Each row is a point on a landscape with many valleys, with its height.
From any point a ball takes the steepest step (drop divided by distance) to one of its 2 nearest points. It stops when none of these is lower. Distance is the straight distance between rows; heights are no part of it.
<1036> height 3.84: [ 34   5 -21  -3 -18  -7   6  10  16  20  -5   7 -29 -16   4 -42  15  28
   5  22  27  14  14  14  16 -28  10  -6 -13 -11  15   1   1  26 -26]
<1254> height 6.78: [-28   0  24   4  11 -18 -12  -3  44 -61  -4   7  19  12 -17  30  -2 -30
  -6 -39 -25 -16   0 -10  -1  35  51  -7  -2   4  -1  21  25 -34  10]
<1339> height 0.56: [ -7   3   2  21   4   8  22  18 -12  29  12  -7 -11 -23   2 -42  11  21
 -48  23  15 -21 -24   0  25 -25   2  13 -22  20 -20 -20  -3  -1  28]
<1070> height 4.25: [-33  23  -6  -6 -31  -2  -3 -28  21  12 -11  18 -33   0 -53 -37 -10   8
 -32 -10   6  14  15 -34   2  -3  37 -46 -24  43  -9  -4   3 -13  29]
<1310> height 7.78: [ 57 -16 -19  -7 -26 -42 -12   1   6   9 -10 -12 -40   5  17 -23  11  18
  19  14   8  11  40  46  -1  -1   3  15  10 -63  45   3 -15   1 -61]
<1015> height 1.79: [ 34  42 -13 -49 -28  41 -24  11 -31   6  17  13   5  20 -33  24  -6   2
  46  14   2   1  34 -12 -28 -23 -24  13  -5  14  11 -17  39  33 -20]
<566> height 5.30: [ -4  42  23 -37 -36  45  -7  14  -9 -25  58  -2  28  17 -39  32   9 -30
 -12   5 -15 -28  -8  -6 -44   7 -57  42 -12  36  34 -17  21  -4 -13]
<300> height 4.02: [ 11 -41  -7  48 -23 -20  16   6  28   0 -18  11 -20 -17  39 -25   1  43
 -14   7  17  13  -9  16  24  14  11   6  -3 -35  -8 -20 -29 -10 -36]
<1027> height 7.26: [  7 -25 -11   9 -55 -29  17 -26  47  -8 -44  20 -36  12 -12 -42  -7  34
   9 -18  32  17  30 -13  -3  50  32 -38  12  -6   9  -2 -13 -34 -40]
<1117> height 2.35: [-21  -8 -10  25   1 -13  30 -37  22 -35  -5 -12  55  15   5  41 -23   0
  -8   5   1  13  -7 -30 -10  -2   5   4  39  23 -48  18   1  18  39]
<1308> height 6.65: [-15  18  15  -9 -37 -10  11   8 -12  -6  11 -21  25  25 -43 -23 -13  26
 -31  -4 -20 -45   9  32  -4  16  -6  21  16 -31  -8 -60  35 -56  25]
<66> height 6.39: [-25 -65  10  -5  -2   6  12   4  27 -11   0  20   2 -28   8  16  -7  17
 -22   9  -2  12 -42 -48  20   0  28  36   2  46 -30   6   3  24   7]
<941> height 7.52: [ 18 -32 -17 -13 -35 -20   4  -8   3  16 -41 -10 -35  18  29 -34  -8  14
  16  22   7   5  20 -15 -11  17  -6 -18  37 -56  -4 -23 -42 -19 -36]
<178> height 3.72: [-19  16 -14  18 -23 -18  11 -31  20  15 -14  43 -65 -12 -47 -56  -9  30
   3 -23  26  15  12   5   6  14  37 -52 -30  33   3  22  10 -18   9]
<963> height 2.83: [-28 -33 -12  11  25  -3  35 -22  15  -1 -13  19  -2 -29  34  -1 -21  35
  -9  40  15  24 -22 -10  42  19   3  -4  -9  53 -43  39 -28  11  -5]
<44> height 3.05: [ -5  34 -15 -29 -18  33  -9  -2 -19   2  27 -24  24  12 -36   1   6 -15
  -9  12  -2  -2  14 -36 -45 -46 -42  -6   1  32   2  -5 -10  16   5]
<236> height 3.24: [ 29 -10 -38 -37  15   7 -11   6 -43  28 -29 -22   0 -18  19  -6  10  13
   9  10 -25  19 -10  -5 -26 -25  -8 -36  30 -43  20  29  -8  39  20]
<517> height 2.30: [ 25   1 -26  14 -29 -20   3 -20  -2  33 -51  -9 -61   1  -3 -57  -6  24
  24  -5  31   3  38   5 -14  10 -14 -44   7 -34  16  13 -40 -21 -11]
<142> height 4.96: [  1  12  -1 -15  43  -1  -3 -10  18 -26  -5 -11  48  20  29  28   6 -30
  31 -20   6   8 -11  12  -2  10 -13   6  14 -12   3  12  19  23 -12]
<768> height 2.54: [-19 -14  -8  17  42 -24  10 -24  -1 -28 -11   3  41   8  25  51 -19 -20
  15   3  -1   4 -19 -17   9   2   7  -3  33  26 -46  31  -1  13  45]
<333> height 6.12: [ -5  33  15  50  30  28  12  21  10   8  35 -20  -7 -38 -20  -7  -8  32
   9 -15  37 -30  -3  23  22   6  29 -13 -67  61   7   1   0 -43 -16]
<561> height 1.35: [-26   1  -9   1  18  18   8 -23 -51  42   8 -15 -16 -14  32 -22   5  -4
 -44  22   6  -2 -29 -17  12 -39  -5 -12   5  35 -51  17 -20  25  74]
<1122> height 2.27: [ 31  17 -11  21  16  12   8   7 -19  40  -6 -41 -28 -10  25 -12  15  -8
  12  47   9   6  14  34   1  -4 -30   8   7 -62  34 -11 -66  11 -37]
<957> height 2.90: [ 26  20 -24 -58  22  29 -24   6 -54  28 -12 -23   9 -18 -17  19  10   4
  39  19 -22  13   2 -21 -43 -23 -32 -31   9 -12  30  21  -3  39   5]
<755> height 7.40: [ 26 -26 -15 -18 -50 -23   6 -22  31   4 -46  -5 -36  23  -1 -37  -7  28
  19  11  29  12  33 -24 -11  28  12 -20  19 -24  10 -15 -28 -22 -55]
<813> height 2.29: [ 10  -5 -10 -24  35  -6 -10   3  -7  20 -23 -24  13   8  28   4  18 -26
  24   1 -16  26  -4  31  -9   5 -32   3  23 -69  34  14 -21   4 -22]
<977> height 3.85: [ 13 -14 -21  29 -17 -12  31 -25  24  -9 -36   2 -17   4  30 -32 -14  47
  38  16  37  21  12  -3   8  41 -16 -34  12 -18 -25  -6 -39 -17 -38]
<762> height 5.03: [ -6  -2  24 -25 -45  51  -6  25  17 -25  36 -34  26  10 -33   9  22 -19
 -29 -10   1 -24 -10 -33 -23  -6 -28  26 -27  40  41 -11   9   6 -18]
<763> height 2.88: [ 22   0 -10  33  15 -15   5  18  -8  26   9 -25  -7  -7  32 -13  20   1
 -12  22 -14   0  -1  59  12 -12 -21  17   9 -63  14 -25 -35   5 -12]
<447> height 2.52: [-11   7 -16  43 -19  -8  30 -23   2  27 -31   2 -48  -8  22 -56  -4  28
 -35   7  25   9  -1   6  26   6   6 -27 -10  -9 -28 -10 -28 -15  32]
<1199> height 7.63: [ 37 -27 -20 -13 -17 -27 -10  -9  -9  26 -32 -16 -38   8  38 -27  -4   7
  32  13   0   7  33  13 -15  10 -10   1  33 -83  23  -5 -43  -4 -42]
<1206> height 5.70: [-24 -20   5  -5   3 -15 -35  -2 -24  22  -6  66 -53 -12 -11 -11   9 -27
 -28  -2 -39  20  12 -26   9 -24  33 -20  -5  11 -16  18   3   5  38]
<1190> height 1.84: [ 12  18  -1  -5  37  22 -48   4 -53  25   3  25   5 -13 -17  15   0   1
  57  -3  -7  19  20   3 -20 -23 -21 -27 -29  27  -8  14  14  -1  -7]
<599> height 3.62: [ 16  32   1  19  -9  46 -13  59 -55  40  44   6 -22 -17  -7  37   7  -3
  17  45   6   9   1  35  -4 -27   2  45   2   6  18 -32   8  27 -44]
<706> height 4.42: [-16   2  26 -19 -16  39 -22  56 -31  20  27  17  -7   6 -31   6   8  11
 -14  18   0 -29  -8  -7 -10 -28  -7  32 -17  21  21 -40  30 -27 -28]
<1060> height 5.54: [-25  35  18 -37 -29  15 -31   7 -10 -40  40   1  35  18 -44  16   2 -31
 -11 -11 -33 -27   5 -10 -53 -10 -35  16 -12  30  19 -11  14 -26  -7]
<900> height 6.24: [  3 -74  20  -6   0  -6  -8  16  23 -12   9  43 -18 -38  24  14   0  18
   5  -7  -6  29 -28 -34  13 -13  45  49 -15  28 -18   6  12  45 -16]
<156> height 5.38: [-27  25  17  -5   9  36  -3   6   4  -8  15 -23  23   1 -38  -5  11 -15
 -29  -2  18 -26  -8 -38  -9 -11 -13 -25 -29  69  -4  -8 -13 -24   0]
<730> height 2.18: [  1  -6 -30   0 -39  -7  17 -27  -3  38 -49   3 -48  -3  12 -59  -4  27
 -32  17  12  24  11 -10   7  -7   1 -32  19 -19 -19 -13 -32   4  32]
<60> height 6.50: [ -8  40   4  31   7  24   6  28  -1  23  16  11 -11 -12 -29 -11 -12  41
  19  -3  30 -17   0  22   5 -12  18 -11 -36  39  -1 -17  25 -44 -21]
<1395> height 3.10: [-12   8  -9  43   5 -32  -6 -24   7  10  -3  49 -65 -16 -22 -30  -3   4
  16 -38  13  20   8  17   1   2  36 -48 -23  22  -2  56   0  -7   0]
<273> height 6.11: [ 20  37  52 -45 -22 -13  20 -23   8 -26  23 -45  19  13 -32  -6   3 -31
   2 -16 -21 -19   0  12  16  48 -44  34  10 -60  36 -41  14 -40 -33]
<795> height 4.07: [  4  14  21   1 -29  53 -12  59 -45  40  27  25 -26  -4 -17  20   8  12
  -2  21  27  -8  -7   0  -7 -34  15  46 -18  12  27 -51  30 -11 -41]
<643> height 2.44: [-19  -3  17  48  20 -34 -14 -14  11  -1   4  59 -64 -14 -19   4  -1 -21
   2 -29  -8  13   4  -7  12  10  52 -31 -35  29 -10  47   2 -23  25]
<1155> height 2.11: [-19   7   7   6  47  -4  -8 -32 -29 -26   7 -16  38   7  19  46 -13 -44
   1 -19   6  -8 -21 -28 -20  -6  -8 -13  19  38 -38  22 -18  16  77]
<61> height 1.22: [  5   9  -1  43  20   8  42   0  -3  12  -1 -32   7 -11  38 -30   8  20
 -30  22  37 -16 -19  12  30  -7  -6   5 -14   4 -22 -23 -23  -1  18]
<969> height 5.66: [  8 -30  28  -5 -29  15   9  23  27 -16  -1 -48   4  10  -8 -24  13   5
  -7 -18  -1 -20   0   7  15  37   7  18 -27 -36  40 -39  -1 -40 -37]
<207> height 2.58: [ 38  12 -10 -38  38  38 -39   2 -56  12   1   3  10 -17   0  24  20 -15
  54   2 -20  23  19 -10 -30 -24 -34 -24  -8   8  12  21   3  47  -1]
<82> height 6.64: [-38 -49  17  30 -11  -4  38 -11  38 -26 -10  -9  31  -5 -11  29 -16  13
 -31  16 -16  -8 -23 -31  27  36  20  11  15  31 -31   7 -16 -26  28]
<954> height 7.27: [ 28  25  20   7  -2  -6   9   8   3 -32  45   8  16   9 -21  29 -15  12
  -5 -15 -13 -57  -9 -10 -21  -3  -9  51 -18  27 -47 -15  38  20  62]
<1276> height 4.44: [  9  -5 -22  21 -22  -3  31 -42  47  -8 -40  16 -30 -10   6 -44 -10  57
  23   6  60  37   3  -3  10  20   5 -31  -4  10  -9  11 -17   1 -37]
<1007> height 2.16: [ -9 -29  -4  37  35 -34  34 -11  13 -17   6  20 -17 -32  44  31 -19  33
   4  23  26  18 -38  -7  39   4  31  28 -13  44 -49  32 -16  12  19]
<868> height 6.10: [ 29 -51  25 -20  10   8 -17  21   0 -22  23  44  -8 -21  32  20  19 -12
  -7   0 -14   5  -6 -26  -3 -28  21  38   2   9 -18   4  23  58 -16]
<956> height 3.59: [ -5 -10 -18  -6  48  28   8  -8  -4   0  -6  -2  21  -4  41  24   4 -22
  23  24  37  26 -12 -17  12 -11 -13 -24   4  38 -12  23 -21  21 -37]
<262> height 7.49: [  7 -24  19 -44 -17 -33 -12   1  12  -4 -21 -24 -27  25  -6 -20   0 -32
   0  -1 -12 -11  21  -1  -9  42  -8   4  13 -66  40 -17 -17 -53 -64]
<715> height 7.37: [-11 -15  12 -32  -8 -36 -11 -14  27 -21 -32 -12   0  38  -5   2 -11 -29
  17 -19 -19  17  19   8  -9  59  -6 -21  32 -55  24  -1  -8 -57 -51]
<418> height 6.97: [-27 -18 -19  30  -1 -11  19 -30   0  14 -44  16   2  19  27   4 -15  -6
 -12   6 -18  17 -11 -13  21   8  14 -30  29 -11 -24  24 -14  -7  41]
<296> height 1.75: [-25   3 -14  20  -8 -22  12 -50  26 -43 -10  12  34  20 -13  49 -25  -3
  12 -19 -13  30   9 -47 -19  -4  32  -6  23  21 -40  32   9  18  35]
<1337> height 1.87: [-11   5  -6  63   1  -3  39 -15 -10  13 -16 -22 -15  -6  45 -43   0  26
 -38  12  29 -13 -18   7  32  11   1 -10  -6 -18 -45 -28 -38 -18  42]
<494> height 6.81: [-27 -18   9  45  10 -16  30 -14  22 -11 -23   4   4   9  19  13 -11  -2
 -30   6  -2  -6 -16 -11  29  24  34  -9  15   2 -37   3  -7 -28  38]
<1340> height 6.46: [-13  26  23 -21 -14 -21   3 -12  -4  -5   8 -34  19  22 -34 -23  -4 -12
 -11 -24 -37 -24  13  30  -2  43 -18  -1  20 -55   2 -38   5 -57  19]
<942> height 1.49: [ 33  18 -23  -9  31   7  -2   5 -39  49 -23 -44  -5 -17  10  -2   9   7
  35  28  -3  13   2  30 -16  -6 -36  -7   5 -66  46  17 -38  16 -12]
<404> height 4.92: [-22 -30  -3  40 -32 -26   6   7  13  29 -30  40 -66 -24  21 -34  -3   7
 -61  -5  -6  19  -4  14  25  -1  28 -14  -1 -13   9   2 -30 -15  -5]
<651> height 6.45: [-13   7 -23 -43 -23 -14 -56  11 -50  16 -12  21   9  11 -37   7 -16   6
  12 -14 -47  -3   9   7 -29 -16  -5 -11  23 -18  15   0  30 -21  28]
<210> height 5.83: [ -7 -40 -12 -19  -2 -18 -40   8 -12  16 -14  66 -40 -13  17  -7   6 -25
 -20 -11 -39  34  10 -18   6 -27  38 -20  24  -9  -2  27   4  20   5]
<51> height 1.45: [  6 -23   7  32  50 -20  23   3   6 -17   8  12  13 -20  54  33  -7   1
  13   9  26   5 -27  -1  25  -9  22  21  -5  27 -37  20  -4  29   7]
<967> height 3.56: [-25  -2 -14 -19  12  20 -23  -8 -28   4   8 -23  32   4   5  13  19 -38
 -31   5 -19  -1 -15 -31 -32 -36 -36 -23  41   5  -5  14 -19  17  43]
<461> height 7.12: [-34 -35  -6  13 -31  -4  20 -22  20   7 -39  14   6  20  -1   1 -12  -6
 -34  20 -21  24  -2 -36  10  22   6 -32  32   6 -20   2 -28 -28  -2]
<486> height 5.82: [-35  35  24 -18 -10  17 -46  -8 -31 -36  23  30  32  19 -43  27 -10 -35
   8 -23 -54 -25   4  -3 -64  -7 -22  17  -6  39 -12 -11  14 -44  19]
<884> height 6.94: [-24 -20  12   7 -21 -17  -2  -4  55 -34 -20  18   2  14 -21  11 -10   0
 -14 -35 -10   1   0 -17  11  33  58 -17  -3   6   6  19  21 -28  -4]
<1026> height 6.84: [ -4   3  23   4 -45  -3  16  21  13 -19  21 -15  20  10 -39 -13 -22  40
 -34 -16 -20 -59  -2  22   4  10  22  44  -7  -4 -11 -45  59 -39  42]
<1049> height 5.80: [-12  23  33  24  45  43  -3  29  -9   1  36  -6   3 -28 -31  10   2   1
  13 -18  28 -25   3   1  10  12  19 -15 -73  79   5  -3   3 -46 -13]
<1285> height 7.04: [ 11  10 -10  11  12 -46 -22   0 -17 -10  11  18   9   5  -8   9 -19  14
  31 -22 -36 -16  14  32  -1  -3  21  12   3 -32 -15  18  49  20  62]
<334> height 6.66: [ -6  -9 -30  -4 -18 -31 -35  23 -44  40 -11  34 -19  -9 -18 -10 -14  19
   2  -8 -38   3  19  24   0 -25  16 -12  16 -26   8  14  20  -6  33]
<257> height 3.36: [-12   9 -15 -22   6  32   2 -17  -1   1   1 -36  33  16  -5  12  17 -31
 -21  15  15  14  -4 -40 -34 -36 -34 -23  27  23  -3   8 -29  12   1]
<543> height 6.51: [-33 -55  22  20 -10  12  19  10  36 -22  -2 -12  22  -9  -1  14  -6   9
 -33  -7   7 -13 -43 -36  19   6  22  33   3  43 -12   1  -2  -7  24]
<1111> height 5.08: [  8 -12  12  -8 -38   7  -5  44  17  -4  16 -14   2  -7 -39 -27  -2  29
 -12 -13  -2 -28   5  15  18   2  21  29 -46   7  35 -21  37 -24 -19]
<1084> height 3.25: [-20 -27 -15  -7  22  20  22  -7  12   9 -28  -4   5 -13  33   3  -8  11
  -8  36  29  28 -26 -19  24  12 -18 -28  -9  59 -24  28 -39 -12 -44]
<1195> height 3.34: [ -6   7   3   6  24  21  10  20  12   2   2 -22  15  -3   6 -14  18 -13
 -17   4  27  -9 -15  -8  14  -5  -3 -16 -26  26   9  -2 -12  -7 -16]
<602> height 4.34: [ -3  12  12 -15  14  29  27 -14  26 -38  35 -18  72  19  26  62   5 -29
  -2   4  24  -3 -18  -7 -12  33 -49  34  28  29  11  -2   2  42 -19]
<1437> height 5.96: [ -4 -49  -1 -15  20 -14 -36  21   5  -3  -1  46 -11 -11  33  14  13 -25
  -7  -1 -24  27  -5  -9   3 -22  23   5  22  -7 -10  26   7  24 -30]
<408> height 4.52: [  2  19  -3  -2  33  37  40 -17   1  -8  19 -42  62  17  39  34   6 -26
   2  14  50  -5 -16   1   1   4 -46  13  30  20   1 -16  -9  50  13]
<76> height 6.44: [-13  19  19  -8  15 -18  15 -38  29 -33  -5 -31  49  24   4   9  -2 -22
  20 -42 -22   3  -1  21  -2  53 -10   1  30 -52 -11 -16   3 -31   3]
<716> height 1.55: [ 29  -7   5  31  27 -44 -23  12  17 -20  32  19  -3 -14  33  29  10  -9
  22  -9 -14   7  -7  41  10 -20  26  30 -13 -26   1  16  21  44 -24]
<779> height 4.72: [ 21  30 -17   0  38  22  21 -21   2 -10  -2 -32  47  11  29  18   2 -12
  37  -3  37   6   2  -3   0  -3 -20  -8   2  11  -8   7   7  57   7]
<1136> height 2.77: [  1 -20  -1  36  27   9  16  18  23   2  -6  -6   9 -15  43   6   8   7
  -5  19  27  13 -22  12  29  -2   1   8 -14   9  12   5 -28   5 -51]
<276> height 6.28: [ -3  19  25 -26   7  -1  14 -18  14 -14  -4 -48  28  31 -11 -10  12 -24
   3 -13 -11 -10   2   8  -7  34 -30   4  16 -51  10 -33  -7 -31 -13]
<712> height 4.75: [ 19  42 -17 -24  -3  11   5  11 -31  22   2 -17  23  15 -17   8 -16  28
  38   3  -6 -11   6  44  -3  -8 -32  31  13 -42  20 -24  40   3  10]
<1023> height 5.37: [ 19 -17  14 -16 -51 -13   7  30  17   0  -2 -29 -14   9 -38 -43   1  37
 -15  -2   1 -29  21  15  13  21  16  20 -29 -18  35 -39  18 -47 -27]
<187> height 5.21: [-18   2  21 -23 -32  51  -7  19   3   6  34 -25  10  -6 -47 -11  26  -3
 -49  11  15 -21  -8 -52 -28 -31 -27   6 -21  61  16 -19 -11  -2  -8]
<680> height 5.50: [-35 -11   2   8 -15 -24 -21  11 -12  37  -1  70 -69 -12 -37 -26  -5   2
 -32  -7 -29   4  15  -7  15 -11  40 -16 -20  24   0   5   5 -22  25]
<1196> height 2.36: [ 41  -6  13  13  10 -10 -17  36 -13  -9  54  21  -7 -21  25  31  16 -12
  10   6 -22   5   9  43  13 -21  14  49 -23 -15  13  -1  22  67 -34]
<929> height 3.26: [ 19  32  -1  12  -2  27  12  55 -24  16  42 -12   1 -14  -7  13  16  -9
  10  38  12  -3   7  39  11   2 -13  45 -17  -6  24 -16  19  41 -29]
<265> height 4.03: [ 22   5  18 -18  47  41 -13 -18 -21 -28  30   8  44   7  29  53  18 -56
  19  -6  24   3   7 -18 -21   4 -39   8   1  44  -6   7 -12  52   4]
<558> height 2.09: [ -9 -14   3  35  40 -10   0   7  -1   9   7  12 -16 -26  46   4   5 -10
 -18   1  20   9 -27   4  20 -18  20   1 -21  30 -20  23 -20   9  -9]
<933> height 7.62: [ 33 -17   2 -38 -14 -12 -16   5  11  12 -23 -21 -35  17  -1 -19   5 -18
   8  30   7  -1  41   5  -3  15  -3  17   1 -58  57   4 -23 -19 -77]
<560> height 7.31: [ 25  -3  13   6   0 -18  17   4  27 -43  31  -1  24  11  13  29  -4  -4
 -11 -16  -4 -40 -22 -10  -7   2   4  55  -1  -3 -32  -3  40  45  49]
<1219> height 3.83: [ 11 -14  10  -4  70  26 -10  -8 -36   1  17  10  23 -13  54  40  14 -47
  18   5  25  17  -3 -10   5 -22 -15  -5  -6  43 -20  19 -21  40  -6]
<251> height 6.07: [-27  16  11 -24  15   6 -65   1 -39 -16   1  33  24  10 -37  21  -1 -31
  24 -19 -55  -7   9  -6 -37  -4 -15 -16  -5  20  -7   9  13 -19  27]
<595> height 4.38: [ 13  34 -21 -20   2   4   6  -6 -30  30 -19 -41  36  11 -22 -12 -12  37
  28  11  -8 -17   4  22 -17  -2 -35  -6   9 -41  12 -17   7  -3  36]
<377> height 5.42: [ 21  21   6 -14   9 -31  -7  -3  28 -31  10 -12  12  13  -2  -6  -1  -8
  28 -30  -7   5  19  52  12  26   4   5 -12 -42  33   6  44 -10 -32]
<1115> height 3.50: [ 29   1 -33 -25  -1  15   2   3 -13  33 -17 -10 -20 -11  12 -39   8  13
   1  27   9  16  10  -4  -3 -45  -7 -17  19 -17   2   7 -11  31   9]
<927> height 5.06: [ 17  37  -2 -29   5  -1   8   2   5 -11  15 -22  33  18 -11   3   1  -7
  24  -8 -11 -16  12  34   1   7 -29  22  -2 -28  18 -12  41  19   0]
<181> height 1.47: [ 22   4 -42   2 -32 -21   2 -11 -23  47 -40  -1 -49 -15  -4 -57  -8  44
   7   9   8  16  23  17  -3 -15 -10 -38  11 -27   9  16 -24  -7  21]
<36> height 2.48: [ 15  53  -4 -15  -4  48  -9   0 -27   4  20   0  23  14 -35  22  -6   3
  34   9  12  -9  18 -17 -28 -18 -35  -1 -17  42  -9 -23  21  22  -5]
<504> height 4.76: [  1  -4  24 -18 -25  44 -11  51  -1  -5  33  -8   5  -1 -41  -2   8   0
  -2  -6  -5 -35  -6 -10  11  -2  -4  35 -50  33  33 -18  28  -6 -23]
<514> height 7.10: [-11 -34  -3   1 -55 -35   8 -31  54 -17 -36  35 -11  19 -19 -14 -14  27
  -6 -20   5  26  17 -17  13  38  53 -20  13   4   1  11  14 -14 -11]
<112> height 3.40: [ 31 -21  -3  62  -9 -30   1   5  12   9   5  -9 -18 -17  55 -12  11  25
 -27  17  -2   0 -17  52  23 -11   1  23  13 -52  -3 -35 -39  13 -25]
<1157> height 4.17: [ 10  27   8 -32  21  37  -2  -9  -5 -31  35  -3  44  17  24  51  21 -55
  13  -7   9  -3  -7 -11 -20  10 -49  30  18  17  15   4   8  61  -7]
<660> height 6.85: [ -4  42  -1  20   2   8 -10  26  -5  18  11   9  -7   9 -33  -1 -19  27
  31  -8  24 -11   9  41  -6  -8  15  -5 -12   0  23 -16  30 -57 -33]
<30> height 6.26: [-16  18 -22 -21   7 -12 -47   4 -23   7 -16   8  14   7 -31   2  -7 -17
  20 -23 -37   0  10   1 -23  -2  -5 -42   6  -8   8  20  16 -10  33]
<618> height 4.23: [ 28   4 -19  -3 -25  11  20 -14  45  -3 -18  -3 -20 -12   0 -42   8  38
  16  12  56  25   4 -12  14  -8  14 -11 -24  10   9  -5  -2  30 -35]
<1416> height 1.05: [ -8 -13  -9  -2  15  12  16  -3 -17  21  12   7 -11 -22  34 -28  11   3
 -43  25   9  -5 -26 -19  14 -41   6   6  10  17 -40  -1  -2  38  44]
<281> height 3.76: [-20   7  -5 -46  25  11 -29   3 -38  14  -4 -21  36  -2  -4  15  26 -34
  -8  -3 -43  -8 -24  -1 -35 -12 -56 -10  36 -25  34  16 -16   7  37]
<12> height 5.89: [ 15   4  38 -33 -26   3  11  13  13 -24  13 -47   2   8 -28 -13   6 -13
   2  -6  -8 -17   6  21  19  43 -18  31 -22 -43  60 -30  16 -35 -48]
<108> height 0.57: [ 24  24  -7 -30   1  19 -50   2 -37  11   2  27   7   9 -35  16 -10  15
  64 -15  -8  13  24   1 -35 -20 -14  -9 -12  10   8   1  40   2  -9]
<492> height 6.83: [ -1  -5 -25  13 -14 -39 -21  -7 -23  23 -19  35  -8   5 -14  -7 -10  10
   1 -17 -38   1  20   9   9  -9  30 -23  11 -29   0  23  24  13  67]
<1343> height 2.76: [ 18 -17 -19 -15  29   3 -10  27  -9   8   6   0   5  -7  41   3  21 -23
   4  13 -15  15  -2  25   4 -32  -9   9  21 -42  19  12  -6  34 -26]
<77> height 4.50: [-25 -50   3  49 -36 -12  29   2  19  13 -31  24 -44 -28  33 -28 -11  48
 -40  12   2  18 -20   1  40  27  10  10  -2  -6 -14 -20 -46 -18 -16]
<1292> height 3.21: [  1  -6 -17  42 -30 -16  28 -27  15   5 -46   8 -55   6  24 -40 -19  29
  30 -14  38  17  20   2  -5  38 -15 -55  19 -22 -12  10 -46 -32 -23]
<363> height 1.72: [-27  14  -2   4  48  14  -5 -28 -53  12  15 -25  19  -4  23   7  -9 -30
 -20  -4  21 -19 -20 -16   7 -23 -17 -30  -6  48 -42  21 -19   9  73]
<260> height 7.07: [  8  31   5   0 -54 -13   5  -3   8 -34  33  15  15  15 -50  19 -39  34
 -15 -30 -23 -43  10  -9 -33  -9  20  47  -8  22 -42 -22  56  -3  51]
<985> height 1.57: [-29   3  18  22  14 -16   6 -34  17 -13 -10  37 -36  11 -15  24  -7 -19
 -14 -14  -7   9  -8 -42  22   2  55 -28 -13  33 -23  23   1 -13  55]
<860> height 5.56: [-21  28  18  -2  32  42  -3  16  11  -2  14 -21   5 -10 -41 -12   7 -12
  -2 -13  29 -18  -1 -24   5   9   8 -43 -56  78   7   4  -7 -44 -22]
<761> height 3.00: [ 20 -19 -14 -42   8  25   2  12 -10   4  11 -15  12   2  32   0  21 -17
  -3  22 -15  12  -6  -2 -14 -40 -23  10  52 -31  10  -1   5  49   2]
<499> height 5.20: [  2  12  20  -9  39 -17   4   9  24 -28  17  -9  31   9  21  27  11 -35
  16 -25  -5   5 -10  42  18  20  -8  27  -5 -32  29   5  19   7 -39]
<439> height 6.59: [-21  35  16  -8  15 -15   2 -35  44 -63   0 -21  49  15 -11  26  -7 -31
   8 -52 -22  -8   5  15 -11  40  14  -2  15 -20  -6   8  22 -26  13]
<841> height 4.00: [-15  24  -8 -29  17  11  -3  -9 -35  31 -13 -48  36   5 -29  -1  10  -7
  -4   9 -25 -15 -13  -1 -27   0 -55 -15  28 -29  19  -6 -20 -16  45]
<191> height 7.20: [ 24  -8   6   5  20 -40   2   7   7 -24  16  12   4  -2  21  13   1  -4
   6  -8 -14 -19  -1   6   3 -18  20  34   3 -19 -37   9  44  44  47]
<1381> height 7.24: [-10 -20  -2 -11 -21  -9  -4  -5  25  -3 -37  -9   7  28  -4  -8   1 -18
 -16   0  -7  15   6 -11  -8  23   1 -27  22 -25   0  -9 -16 -36 -25]
<616> height 5.22: [-24  -5 -18  35 -36 -43  -3  13  -6  55 -18  52 -75 -19 -13 -38 -12  11
 -43  -4 -24   7  20  38  16 -15  21 -22  -3  -1  13   9 -15 -26  14]
<1410> height 2.82: [ 26  -2  15  -7   4   8  -1  38 -11 -12  50  14   0  -8  13  15  20 -13
  -5   6 -15 -23   0  17  13 -13  -6  49 -22 -11  10  -9  38  50 -10]
<825> height 0.59: [-29  -7  13  23  -5 -25  24 -39  46 -41 -13  27 -12   8 -30  47 -22   2
   3 -12  -2  21 -11 -56  13  14  64 -15   2  46 -29  27   8  -8  39]
<1178> height 0.44: [  8 -15   4  43  42 -32   8  13  28 -22  16   8  20 -10  48  34   1  -4
   8  -1   9   3 -24  32  20  -8  23  34  -2 -13  -8  10   8  27 -17]

For each start below, name the point where the ball stops.
<273>: <1178>
<712>: <108>
<560>: <1178>
<618>: <108>
<461>: <942>
<156>: <1178>
<900>: <942>
<77>: <942>
